Points, in no order, along strands that fork, close into loops and pass close to each other.
In the rows, 128 means zero.
Points whose rows are less than 210 apart are linked; no others are. Some points are linked to none.
nik: [138 180 135 136 134 145 115 139 118 123  95 120 114 137 122 114 124 114
 123 104 130 141 119 131 139 161 107  97  95 166  94 135 143  91 121 144
 145 138 185 109 137 129 158 148 103 110  75 114 135 139 155  99 137 130
 123 127 130 126 157 140 105 114 160]
dovur: [ 91 110 171  96  97 130 182 130  95 152  68  81 144 173 153 164 170 138
 150 178  84 149 103 138 132 123 144 173 190 124 218 158 142 176 140 101
 113 119 108  89 128 199  90 177  85 160 138 130 145 128 107  96 134 132
 159 170 154 114 142  61 126 127  98]
kab: [105 108  44 190 109 106  95  75 159 135 106 116  86 104 113 113  63  98
 123 133 107 145 130 121 114  98 132  76 114 188  76  83  63  88  78 184
 125 132  97 197  94 142 121 105 146 129 116 153 127 145 137 150 102 118
 147 122 142 197  85 174 115 109 154]
mirop: [116 132 146 117 108 151 159 183  87 141 140 125 164  81 139 156 154 149
 145  85 165  83 171  70 168 167 125 175 117  98 148 148 125 130 134 145
 141  84 119 110 144 101 154  96 114 133 181 146 127 174 128 149 148 134
 135 163  85 132 131 121 214 163  94]
delin: [135 162  97 136 125 132  91 162 144 127 142 173  59 117 113 141  65 104
 103  68 125 200 137 166 115 131 119 123 108  96  40 106 157 127 103 103
 176 145 127  75 112  76 100  77 115  90 102 137 106 100  99 139  89 104
  99 114 149 134 140 132 105 151 124]
zino: [174 175 114 125 192 150 126  74 157  89 152 130 147 162 129  97 134 164
  96  95 135  97 132 153 129 130 155 103 101 119 157 128  90  88 140 106
  81 172 144 119 146  90 164 170 182 128  83  96 113 106 133 101 143 170
 116 113 112  91 149 156  87 120 139]
nesov: [129 109 198 116 113  81 115 128 143 153 140 182 185  89 132 116 132 129
 136 112 212 140 158 179 136 105 125 124 150 112  74 191 172 146 122 141
 138 143 169 133 110 139 195 152 110  97 123 148 110  75 144 137  95 131
  91 142 157 138 144  98 158 152 156]
fub: [114  95 150 108 121 137 111 161  90  97 136  89 142 117  79 104 148 123
 198 137 174 139 124 109 155 145  85 140 141 162 168 156 123 132 124 191
  93 100 151 167 152 181 127 108 139 134 125 113 169 141 131 155 149 170
 167 141 111 132  85 124 150 137  98]
bik: [150  59 129  73 184 127 100 114 113  98 161  64 125 158 118 105 120 130
 148 181 106  70 113 131 116 125 126 140 110 148 167 150 143 176 107 124
  94 141 116 155 156 146 124 157 177 156 129  70 151 115 147 169 146 173
 147  93  59  72  86 126 145 163 135]
guto: [ 96 155  80 170 119 130  77 169 150 129 131 164  38  67  93 128  60  67
 156  60 147 215 160 174 127 142  93 107 115 119  31 103 132 105 117 161
 158 132 138 111 116 110 124  83 121  96  73 131 130 111 123 159  84 115
 146 117 153 152 110 171 139 121 108]
botes: [ 86 146  75 150 165 130 118 160 171 143 174 166  51  79 138 150  87  98
 129  99 133 146 144 120 128 131 107  93  96 126 128  67  72  94 143 141
 144 136 110 149 119  60  79  36 160 140 154 116  92 165 135 131 114 109
 132 100 109 128  78 157 139 128 106]
vezu: [ 76  95 117  92  95  64  99 139 117 156 108  57 137  74 168 177 138  97
 147 160 108 160 130 121 134 127 100 160 137 186 114  82 107 148  93 106
 142  98  92  97  88 158  38 150  88 137 143 209  73  99 121 120  93 153
  91 133 146 156 122  50 148 161 103]
doka: [183 108 126 125 142 144 147  89 111 110 135 110 141 188 119 119 185 138
 101 168  77  73  97  71 128 123 138 136 132  92 196 102 101 111 152  90
 106 148 107 159 137  89 148 136 153 175 174  64 128 188 113 110 211 124
 140 116  99 117 138 159 120 105 114]
vuvot: [142 131  65 146 118 120  92  88 179 114 133 128 109 111 101  91  91 134
 119 119 115 106 137 123 111 116 152  73  98 128 106  69  85  88  87 145
  91 135 110 187 125 107 149 112 191 108 134 104 112 150 128 173 144 136
 154 119 139 176 111 216 118 100 142]
voza: [176 114 129 130 136 102 123 146 122 151 156 126 122 143 157 159 141  94
  97 148 106 111 127 151  89 113 128 137 120 127 152 106 102 157 157 130
  92 171 106 148  79 109 108 137 131 152 164 104  80 139 131  97 102 111
 121  90 103  94 126  90 138 113 155]
kek: [105 102 187 156 131 161 207 115  88 158 119 148 155 164 185 138 158 149
 123 142 148  66 151 101 156 111 163 168 160  66 181 207 153 175 165 121
 152 133 131 131 157 136 181 164  88 168 178 132 161 169 127 120 182  80
 132 136 114 112 116 131 166  98 146]
verav: [164 100 166 135 146 119 168  78 137 142 131 131 154 162 139 110 176 173
 116 137  99  72 142  88 142 128 154 148 125  45 178 132 152 140 159  90
  93 149 117 174 133 126 163 147 154 115 176  60 124 192 117 139 211 122
 160 143 129 136 148 165 163 111 123]
mig: [ 48 146  52 132 159 146 123 150  88 142 104  62  66  85  89 155  72  98
 130 120  82 139 128  84 113 166 125 118  93 196  92  99 132  97  91 148
 197 104  98 111 131 126  62  61 107 128  95 157 144 130 125 148  94 111
 144 130  88 109 107 103  83 152 130]
buz: [ 80 176 127 157  91 140 125 126 162 137  91 177 116  65 179 166  97 119
 131  82 151 155 143 134 147 132 159 122 134 112  42 117 136 117 109  89
 206 105 132  59 139  87 138 121 103 115  99 233 132  74 118 123  98 125
  70 116 174 163 146 124 140 143  94]
rebu: [133 153  94 166 110 109 109 108 139 123 133 121 152 118 143 162 118  86
 101 119 137 192 106 119 152  97  79 123 150 174  74  82  69 118 132 137
 182 109 107 121 100  92  77 129  88 126 112 215  98  86 116  76  75 101
  53 127 170 186 125  72  88 142 120]
vapo: [173  82 118 101 148 114 115 104 171 124 134 139  99 159 131  84 103 129
 139 183  97 104 120 169  78 126 165 102 137  73 125 129 171 152 112  91
 102 152 109 179 128 147 154 165 172 122 135  53 139 151 137 173 155 130
 160 100 138 120 112 196 130 117 170]
Riko: [119 157  98 118 159 146 119 121 142  78 185 146 130 140  97  95  96 168
 112  86 178 145 154 155 130 112 165 132 129 114 131 130 112 159 116 144
 132 134  80 108 120 111  98  76 174  81  89 138 176  53  91 178  69 154
 130 168 118 108 100 124 115 183 129]
kub: [163  88 103  65 178 113  85 129 141  94 151  98  95 136 118  75 109 125
 138 181 100  82 107 157 103 143 116  92  97 130 121 112 165 129  82  91
 108 140 152 149 172 112 133 170 171 152 127  61 134 128 155 167 154 159
 135  89  87  90 110 179 121 141 160]
Vit: [ 92 166  87 127 164 151 110 133 132 111 106  97  78 137 101 112  80 112
 119 133  96 160 114 115 134 144 110  93  97 156  90 100 145 111  89 137
 170 121 147 121 134 131  86 106 132 118  76 125 161 125 140 133 125 123
 147 131 132 122 119 151  68 128 155]
vun: [174  62 130  77 140  99 107 113 155 133 167 122 141 159 137 103 129 146
 112 151  82 116 141 167  83 113 151 132 113  65 132 117 172 184 126  64
  92 159  88 145 105 121 112 144 160 106 168  58 106 125 117 167 141 137
 139 129 130 109 132 136 131 156 146]
riku: [133 163 139 105 145 172 124 174 146  88 151 146  75 119 161 119 136 129
 139 134 155 119 132 143 148 168 100 134  91 107 144 119 107 107 144 110
 125 126 180  85 177  85 119 127 147 150 127 129 136 143 144  97 146 162
 122  89  86  83 118 158 159 124 115]
kofe: [135 150 137 147 101 143 128 181  93 165 100 136 114 103 131 145 122  84
 120 101 132 141 134  95 134 141  76 133 103 127  72 132 143 121 133 144
 178 111 146 114 121 114 141 121  79 124 133 135 112 169 158  98 140  84
 117 122 119 146 145 110 149 114 142]
sopu: [142 103 132 155  96  84 158 120 104 188 109 122 137 130 190 176 151  92
 117 128  89 101 127 162  77  84 155 160 155 148 171 141 104 176 147 142
  58 172 100 120  58 176 150 180 111 180 164 133  70 147 116 128  87 107
 134 120 122 108 149  79 135  81 135]
Kuvig: [101 139 116 117 136  91 106 141 129 120 122  98 147  89 144 174 128 113
 124 146 124 152 129 130 146 141  97 124 118 194 122  90  98 106 125 113
 136 101 126 101 130 114  54 123 109 119 124 185  83  87 137  99  94 139
  88 116 138 129 124  76  92 142 113]
Sibab: [112 136 152  82 124 148 109 174 166  94 141 141  39 143 144  99 120 115
 185 165 123 160 148 202 107 153 129 156 120  75 145 127 160 152 134 102
  86 133 157  90 153 168 138 184 125 121  88  79 152 135 137 151 155 166
 169  99 137  96 128 186 168 105 119]
tisap: [117  96 108 102 141  97 118  77 141 118 113  93 177 144  72 103 136 167
 123 152  79 135 111  88 115 132 128 109 120 141 136 109 174 114 103 121
 135 103 116 163 132 155  94 103 135  90 128 106 134 122 130 144 145 125
 147 166 156 157 146 128  89 156 142]
zuse: [176 139 140 163 139 198 165  80 100  90 145 131 157 221 134 108 155 138
  84 160 125  70  93 119 112  90 163 118 163 132 191 167  80 130 166 141
 131 146 129 122 141 127 151 164 147 184 112 137 184 129  97  75 147 115
 107 111 110 100 133 140  84  99 130]
Nezaz: [ 61 147  75 127 153 158 120 196  95 150 122 110  51  73 113 175  93  78
 127  93 119 102 151 119 110 178 150 132  79 185 117 120 106  97 119 145
 144 104 109  78 128 116 115  68 128 166 123 150 134 144 130 155  95 127
 154  97  44  94 111 129 146 137 125]
sipet: [ 53 108 155 178 146 126 179 118 133 176  87 123 126  92 158 133 117 102
 164 147 135 106 136 100 144 113 141 118 119 119 141 152 150 144 129 146
 144 123 127 182 134 155 152 131 104 148 154 139 146 196 147 120 164  88
 162 127 135 165  89 135 160  97 155]
mudif: [107 143 103 123 136 113 132  94 152 113 140 115 149 125 156 132 110 162
 113 118 132 127 139 142 117 128 199 143 136 128 141 120 119 155 118  93
 115 114  67  90 105 139  93 122 160 112 116 167 151  74  98 161  78 158
 116 144 140 125 118 111 106 160 108]
gilu: [ 81 110 177  90 103 123 143 157 102 116 121 108 154 129 118 115 147 140
 199 131 198 159 153 149 163 137 116 171 177 135 159 187 143 170 125 166
  97 105 140 138 136 206 134 137 106 117 120 148 177  97 118 158 119 175
 145 175 133 135  85  99 174 145 104]
Duf: [110 140 119 115 110 160 150 143 119 127  97 113  93 165 135 152 135 121
 138 161  77 139  99 135  89 136 168 157 153 107 191 124 127 145 139 100
 110 123  90  85 130 179  92 147 124 151 124 119 163 151 109 125 134 136
 162 140 141 118 129 133 109 109  99]
Zukiv: [135 121 149 124 110 143 146 125 150 146 110 159 102 101 183 130 136 114
 128 170 100  82 116 112 123 139 141 126 118  89 112 132 155 127 131  73
 147 112 149 107 168 104 157 179 125 161 165 133 132 168 146 127 167 119
 123  93 136 142 137 164 161  93 136]
vasaz: [ 95 112 170 120 131 114 140 137 132 174  79 132  98 104 159 156 105 105
 142 141 117 133 149 103 130 145 117 136 104 113  86 144 197 139 119 105
 176 120 156 123 140 126 135 141  81 120 145 111 115 183 158 110 161  83
 129 124 132 152 133 134 164 131 167]
rinar: [113 175  94 196 122 140  83 150 138 112 132 152  91  63 109 124  81  91
 150  74 186 176 144 172 122 125 130 102 117 170  60 124  83 102 116 195
 133 135 142 131 108 112 152  88 134 116  75 175 151  85 144 147  68 133
 134 113 122 135 101 152 133 114 119]
Mis: [128 146 162  84 146 156 130 164 175 103 152 188  41 175 140 106 136 135
 146 168 109 180 115 234 109 144 133 120 159  59 154 130 176 123 160  64
 110 155 181  58 181 130 122 174 139 115  98  91 134  98 139 118 134 143
 135  80 142  61 132 158 112  98 133]
tebi: [144 120 114 123  72 118  61  94 167  84 104 132 110 116 123 104  98 105
 122 161 128 175 114 142 127  95 120  97 137 153  40 108 124 106  64 115
 150  98 140 123 115 146 125 157 123 111  79 174 143  91 110 149 119 140
 104 115 183 196 145 178 106 124 135]
Zupag: [112 105 115 194  87  95 134  45 126 147  82  99 194  94 134 107 116 136
 139 123 140  98 139  92 144  94 168 138 146 201  89 140 110 120  99 165
 118 109 117 162  93 177 166 138 121 147 130 208 164 102 138 143 116 130
 119 138 163 194 113 106 126 115 130]
nov: [186 103 193 115 164 137 138 116  73 142 149 134 174 180 129 110 164 161
 104 125 168  82 134 139 151 123 114 139 131 118 111 205 163 171 138 137
 131 171 173 144 139 131 177 165 119 121 121  78 129 126 140 115 170 117
  98 138 107  83 162 103 133 127 171]
geno: [162  75 179 100 116 146 136 140  78  99 123  86 164 180 108 109 184 129
 185 171 165 105 103  95 172 113  76 154 140 165 187 172 119 156 137 142
  74 132 167 168 169 160 139 136 130 173 138 104 161 133 121 124 192 154
 151 122  98 132 107 114 151 118  89]
kas: [125 146 122 120 170 162 130  91 106  85 107  74 140 207  70  79 128 164
 142 114 136 145 109 119 172 142 105 103 113 158 181 168 142 108 101 153
 106 127 169 165 145 187 131 127 136 111  72  70 173 145 123 106 182 163
 162 157 106 114 136 137 101 132 140]
dag: [142 152 146 131 157 122 141 151 179 157 149 202  81 171 136 132 131 115
 113 142 114 192 120 189 107 125 106  99 127  54 130  89 153 105 187  95
 130 174 164 132 119  95  99 114 126  93 147  74  74 150 135  62 139  98
 114 102 159 106 132 127  94 101 159]
gidos: [ 94 132 183 121 107 111 139 125 136 135 119 128 183 109 124 119 145 142
 166  92 211 162 160 141 169 140 104 141 146 118 117 182 148 139 132 144
 115 123 166 123 116 161 153 149 102  92 106 151 127 105 136 111 131 160
 121 169 164 155 139 102 160 152 131]
Ded: [ 80 124 120 210  96 134 165  94 110 176  64 105 151  90 148 134 128 112
 157 107 133  77 140  78 141 109 166 139 135 162 134 158 116 113 120 181
 105 117 118 155 116 179 196 129 109 163 138 169 164 171 132 129 136 106
 172 138 146 184 127 133 140  89 130]
Diz: [150 149 116 126 121 159 101 176 129  93 161 145 114 112  94 123 154 101
 143 127 145 115  98 167  96 136 111 125 150 185 181 124  86  74 157 180
  84 122 138 113 144 140 153 121 161 150 121 118 125 107 138 156  87 164
 151  97 110  87 114 146 123 109 102]
bem: [158 130 154 147  88 116 152 142  93 164 105 134 161 132 164 153 165 125
 125 111 134 104 105 169  79 114 148 161 176 164 169 176  99 132 148 165
  69 159 119  93  90 184 174 179 113 173 122 150  93 102 113 119  68 124
 137 120 146  91 164  93 108  76 109]
beva: [105 163 148 146 132 152 137 132 169 128 122 179 102  81 166 142 141 131
 146 112 147 107 140 101 159 148 122  99 102  96 136 113 112  74 153 114
 119 121 174 130 173  82 169 133 133 142 140 138 110 165 161 100 166 131
 124 100 130 143 120 177 163  84 110]
rut: [173 158 101 155 143 129  94  71 156  96 131 136 151 111 118 101 131 153
 121  95 125  80 131 131 125 128 158  95 102 154 103  97  91  75 110 125
  79 151 130 155 133  96 198 155 189 118 102 101 114 120 136 157 146 172
 126 106 121 153 134 200 117 108 136]
vik: [132  89 140 103 127  90 127  66 117 127  88  53 193 125 100 104 143 172
 147 135  91  87 130  44 154 131 128 123  89 170 126 117 163 132  89 100
 106 106 117 170 136 140 131 145 132 115 141 115 138 143 131 153 192 140
 148 156 133 173 152 118 126 149 118]
vepaz: [152 156 154 149 149 132 142  96 188 118 149 201 134 163 123  83 133 157
  99 118 165 167 137 166 145  99 124  88 131  50 119 125 152 120 163 101
 132 177 169 162 118 101 154 138 134  79 130  89 122 127 135  87 165 120
 106 138 166 137 132 166 110 115 165]
Tamik: [ 90 151 133 122 186 164 158 115 109 114 122  87 105 188 144 138 116 132
 118 166 124 134 121 129 164 120 135 107 112 156 169 158 119 154 131 122
 165 131 164 128 154 135  74 141 104 146  91 138 160 127 132  63 131 128
 113 123 100  93 112  79 105 136 151]
res: [127 153 145  97 103 190 148 173 115 109 116 123  83 151 141 119 159 135
 174 144 118 139 115 154 102 161 153 171 148 110 196 145 128 120 143 126
  71 108 132  65 155 187 149 179 116 145  68 102 169 147 111 129 144 161
 188 126 135 112 150 171 133  80  73]
nuzo: [152  37 172 103  76  87 151 120  82 151 135  99 205 129 162 128 174 132
 132 157 125  81 124  80 123 100 132 184 168 118 158 152 165 208 119 116
 132 123  98 155 117 131 136 155 117 168 211 149 107 134 118 157 148 105
 116 146 130 149 139  79 174 144 110]
soru: [113 111 140  84 153  82 135 147  88 167  93  84 149 101 131 145 117 145
 131 112 109 118 153 136 122 157 135 135  89 162 109 152 181 156 110 118
 104 124 121 108  95 152 119 140 109 101 122 110  95 121 138 144 110 130
 128 146 100  97 164  68 132 164 160]
Fef: [ 97 144  92 184 108 123 140 131 101 183  69 128 105  70 161 177  90 109
 127  83 112  82 149 121  98 140 171 135 101 168  93 144 115 115 119 151
 121 121 112 109  93 165 179 124 108 157 128 182 119 163 139 142  97 103
 147  98  96 155 152 131 157 104 139]
pevi: [182 136 166 124 128 168 149  98  92  92 124  85 145 183 122  90 174 160
 139 122 155 105 135  95 165 126 113 144 104 138 155 156 110 139 136 151
  63 152 157 149 144 155 167 146 139 136 101  73 158 157 114 121 210 161
 154 148  92 144 139 153 145 112 112]
sef: [115  74 123  88  96  55  79 151 146 141 147  91 129  78 158 151 118 116
 150 149 112 157 159 120 135 121  83 151 101 151 111  67 115 175 103 102
  98 115  92 127  85 125  54 130 118 127 173 141  63 134 120 147 113 150
 112 139 125 164 131  96 187 167  99]
fov: [131  98 110 140  69 113  95  98 143 121  92 121  97 140 143 143 106  79
 111 172  72 187  94  92 116  92  92 114 138 119  57  89 110 135 101 104
 175 100  93 128 113 132  84 146  84 134 118 165 128 130 113 108 149  99
 115 122 176 208 140 145 103 112 117]
Bas: [102 103 105 113 161 119 118 125 203 105 162 154  80 136 103  92 113 133
 141 189 111 148 108 120 133 123  97  63 125  89 167  71 132  92 125 123
 154 117 139 216 163  84  70  75 172 129 163  78 115 167 147 141 161 124
 154 109 136 127  64 191 122 131 121]
Tof: [117 138 105 135 128 146 157 152  93 155 132 119 152 137  66 168 158  90
 107 126 100 124 102  64 124 134 102 146 147 145 195 106  98  88 165 183
 134 100  92 162 125 123 120  61 120 148 176  99 120 190 128 105 130 101
 155 151  97 116 139  89 106 130 114]
Gego: [ 95 135 144  81 192 124 154 161 116 118 163  98 139 141 116 156 140 152
 125 131 147 136 148 120 189 143 108 135 100 139 177 135 120 138 143 126
 147 110 143 115 154  98  64 107 127 120 132 125 130 119 139 100 114 158
 112 139  70  68 103  59 127 177 129]
boge: [147  46 123 140  83  59 132  96 140 153 160 123 224  93 125 124 142 165
  89 151 121  81 135  74 123  84 148 166 148 117 116 110 157 169 111  97
 162 112  87 182 129  79 118 119 132 126 226 177  99 122 133 164 121  68
 100 156 133 157 138  66 157 154 130]
kan: [153 154 126 115 164 127 126 178 144 154 164 191  50 152 118 148  91  94
  84 124  99 163 125 217  66 131 113 104 129  99 102 107 160 119 153  94
 149 187 152  89 128  67  77  89 131 115 146  85  67 109 127  93  90  88
  94  80 131  63 122 113  57 126 177]
Mil: [149 103 107  91 118  83  85 168 120 128 136  88 102 115 141 147 137  99
 129 143  94 149 153 152 102 120  78 143  98 150 141  73 107 162 126 120
  58 148  99 121  71 139  79 135 125 129 147  82  60 144 125 149 124 151
 139 111 111 127 139 108 158 130 130]
miv: [140 151 114 126 114 135 122 149 136 132 155 169 147  88 100 134 136 155
 128  86 137  95 141  97 114 158 156 140 118  95 139 123 130 107 137 123
 120 104 104 113 142 105 162  82 151 108 162 120 120 146 120 177 118 151
 141 140 113 122 155 157 153 140  92]
gekuf: [141 161  80 146 130 153  84 153 126  76 162 128 114 111  76  93 108 106
 137  92 173 139 132 147 114 134 107 115 118 193 117 113  74 100 108 211
 111 123 118 135 121 133 155  76 169 134  93 134 162 109 133 169  79 157
 146 111  94 118  94 163 132 136 119]
nus: [163 148 127 146  98 138 118 155 104 123 130 144 148 116 119 142 154 116
 131  86 157 104 126 170  81 135 139 154 147 176 157 163  65 106 154 197
  47 145 124 111  99 163 190 140 129 156 106 141 127 115 134 133  89 155
 159 118 111 110 150 137 130  93  99]
Kenet: [ 96 165 117 194 114 151 163 108 137 141 109 179 146 108 164 149 114 117
 112 100 152 153 120 105 165 111 147 123 169  79  76 140 127 126 142 120
 204  97 120 108 143  96 143 113  89 125 123 205 165  97 112  97  94  86
  89 152 178 163 115 101 113 129 113]
tilu: [187 162 164 118 128 182 114 139 137  95 137 183  77 167 126  83 134 144
 123 146 138 127 102 205  92 144 140 105 139  85 111 160 146 115 141 123
 132 164 199  95 165 121 183 178 137 131  72  89 153 113 149 106 150 134
 119  76 130  60 144 186 121 101 152]
Kepe: [139 149 160  84 113 157 131 217 105 121 146 127 102  94 154 143 159 128
 151 109 138 100 157  97 156 187  91 169  97 105 144 132 118 132 147 117
 126 100 158  71 156  99 126 121 112 140 150 119 116 181 127 119 164 154
 126 115  71 115 128 132 194 133  99]
pag: [203 124 146 132 118 170 152  81  77 105 128  88 166 212 128 112 179 153
  85 141 105  63 115  84 134 105 142 154 125 126 181 136  95 162 128 117
  97 153 106 121 113 124 149 162 146 162 142  99 166 136  84  98 192 125
 122 135 101 125 160 141 123 116 118]
bazu: [143 165 134 132 181 170 167 104 125 102 137 128 137 182 137 118 151 162
  98 138 125  87 105 143 153 135 168 104 120 150 184 169 108  94 145 111
 129 147 160 114 171 114 153 160 138 159  91 118 157 105 142  64 134 142
 115 119  97  70 136 117  89 110 136]
zam: [147 120 182 138 143 123 177  84 141 131 155 171 177 179 150 109 164 184
 109 122 157 121 158 113 180 102 145 140 128  33 154 149 151 167 168  84
 134 153 130 167 120 101 144 141 121  91 171  89 120 158 121 101 187 115
 107 155 145 151 129 130 157 132 149]
Tizev: [160 150 161 136 151 125 124 104  99 152 114 116 173 137 115 106 128 155
 112  86 149 101 145 117 146 142 131 109  85 145  95 171 168 117 120 145
 121 154 183 153 116 135 197 150 123  92  93  91 120 144 152 102 162 123
 123 153 120 114 167 136 116 122 184]
Rurer: [135  98 146  77 147  97 108 124 123 102 138  94 182 153  62 127 156 149
 121 187  93 152  86  96 155 126  53 124 133 148 147 104 172 127 134 115
 151  96 140 155 161 123  53 119 117  94 137 100 108 115 144 116 154 119
 103 148 138 122 146  85  87 160 138]
pib: [ 94 104 107 174 110 101 121  64 161 134 102 101 142 133 136 120 113 103
 129 158 116 195 107  73 167  84  98 111 173 157  73 107 100 119 119 136
 188  87 108 178  99 151  84 132  77 111 112 199 150  86 117  98 104 107
 103 155 197 204 109  99  82 135 124]
fur: [ 81 170  84 155 160 176 155 124 131 102 155 142 135 125  91 127 104 151
 126  89 183 159 118 101 160 132 170 107 155 126 135 140 101 109 139 178
 184  97  94 132 142 121 102  40 153 110  93 174 196  73 109 142  76 133
 126 163 127 108  72 117 105 178 109]
lovo: [120 136  78 161 121 141 116 164  90 168 105 133  77  72 105 141  77  91
 124  87 127  85 139 129  87 151 151 106  90 173  74 139 124 112 100 166
 128 120 123 138 106 146 174  97 138 149 119 118 122 169 144 165 117 109
 165  86  65 131 123 179 174 120 160]
tobeg: [110  91 116 177 100  80 145  70 158 148 123 130 214  86 126 121 115 167
 129 122 159 105 153  54 152  81 155 142 148 144  96 120 123 133  99 133
 164 104  91 175 103 132 148 106 109 115 177 198 133 113 130 155 125 101
 112 173 175 200 117  96 143 143 124]
bal: [107 167 148  78  94 142 137 177 154 109 144 188 105 106 134 147 158 149
 143 110 129 171 128 133 139 172 104 138 163  45 144  98 131  98 176  87
 143  96 149  54 177  70  97 100 132 102 153 151 112 124 123 123 122 137
 117 145 167 113 136 147 147 138  70]
dorup: [ 94 106 110 107 143  96 117 108 201 124 135 131 124 106 105 115 117 147
 153 166  98 156 113 126 128 126 132  91 139 115 157  97 154  96 125 104
 131  97 115 168 149 131  77 107 153  95 151  99 112 121 138 168 128 138
 157 153 169 144 117 151 107 145 125]
lereg: [173 110 105 108 129 153 111 141 135 100 155 147  86 155 103 103 139 124
 108 181  91 102  89  95 107 135 101 107 120 109 165  77 109  96 130 133
 134 134 128 178 149  99 121 103 167 161 174  74 130 194 130 139 190 113
 143  95 106 113 100 199 132 113 130]
tapo: [ 97 122 139  67 152  90 128 182 119 134 165 105 156 107  97 156 140 140
 134 146 126 172 130 114 161 157  59 136 126 141 152  96 145 121 133 120
 145  95 139 120 160 107  37 101 110  86 152 117  95 111 142 115 100 136
 109 161 118 116 126  60 130 179 116]
Valif: [132  78 174 129 101 110 163 101  96 166 101 108 183 141 183 131 168 140
 148 164 138  62 126 112 129 113 159 172 174 121 161 194 147 178 133 119
  99 138 128 130 133 167 187 189 118 176 154 138 144 124 120 156 153 120
 136 132 138 130 136 120 161 106 119]
pok: [164 171  82 146  93 163  86 124 119  87 140 151 125 157  63 113 115 137
 111  82 113 181 105 166  72 116 147 134 149 120 103  92 118 107 120 161
 133 122 101 103 110 133 127 109 144  88  78 115 153 106  93 159  97 122
 142 151 166 149 165 179  61 135 107]
vamu: [155 141 154 115  95 101  94 186 120 145 131 175 159  90 142 151 131 115
 123  90 168 137 142 189 109 137 115 131 145 144  86 151 131 122 141 145
 125 145 138  84 103 123 165 138 124 115 122 163  73  84 140 129  67 138
  84 109 136 111 162  98 151 129 123]
Pimi: [124 188 145 132  84 110 135 166 143 152 122 179 139  87 181 163 131 128
 117  65 158 157 140 182 135 142 135 150 138  92  85 139 121 112 143  87
 140 145 139  39 101  91 162 139 120 116 121 205  75  83 108 104  75 136
  71 130 162 129 170  99 148 119 106]
nivet: [137 163 128 131 141 119 118 170 121 152 129 174 116 108 108 159  98 103
  90 100 146 148 132 197  83 133 127 111 121 143  75 133 159 128 142 123
 163 152 134  86 120  98 107  96 120 106 115 137  92  84 132 123  49 101
  92 106 131  90 139  96  97 145 158]
bafa: [101 174  91 183 144 148 156  80 124 122 103 133 153 126 122 139 105 145
 115  99 128 132 110  99 150 118 188 104 156 155 112 123 116  86 128 142
 190  99 103 113 133 128 125  85 131 119  85 214 182  85 110 102  70 113
 106 165 169 139 128 116  52 136 115]
fegon: [147  99 123  79 115 106 122 115 136 117 156 127 142 149 146 130 121 169
 100 119 103 137 135 148  92 127 162 163 128  76 116 124 156 194 111  74
 131 133  64  91  85 133  93 125 138 100 149 127 117 106  92 149 124 127
 106 158 141 129 157 106 137 163 133]
vido: [189  76 186 118 157 123 164 112  68 156 143 118 185 219 120 140 171 146
  69 155 108  84 103 132 124 105 115 151 144 110 166 176 156 181 163 126
 135 171 144 154 125 123 141 158 114 147 150  74 106 131 128  87 144  81
 109 128 104  64 155  77  95 136 183]
Kuni: [ 91 105  72 201 125 101 111  95 131 140 114 105  91 111 117 137  77  77
 139 116 106 196 116  90 124  93 100 108 143 152  65  87  93 131  98 186
 162 128  83 187  75 164  79 102  86 106 115 155 139 114 125 131  80  85
 145 147 159 187  78 100 103 120 124]

A piece is two or more points that can be reached from each other along the links. Count, over all rows, the pieces, the separate loops (a circle has one, a figure eight two, a Y none), the forks (points with three links) and the tips (points with one).
pieces: 3
loops: 5
forks: 13
tips: 9

A tip is a point with one link. Name the tips that can be reached along the links from each point below, in the order of the rows.
pevi: bik, tebi, kas, vik
sipet: kek, miv, vido
Sibab: dovur, tilu

A fork is a point with three links, a tip a point with one. Leave the first point through the second and follow the links. Name the first fork or tip that comes.
buz; Kenet: bik
kub; vapo: vamu
delin; guto: Kuvig
sopu; bem: nivet
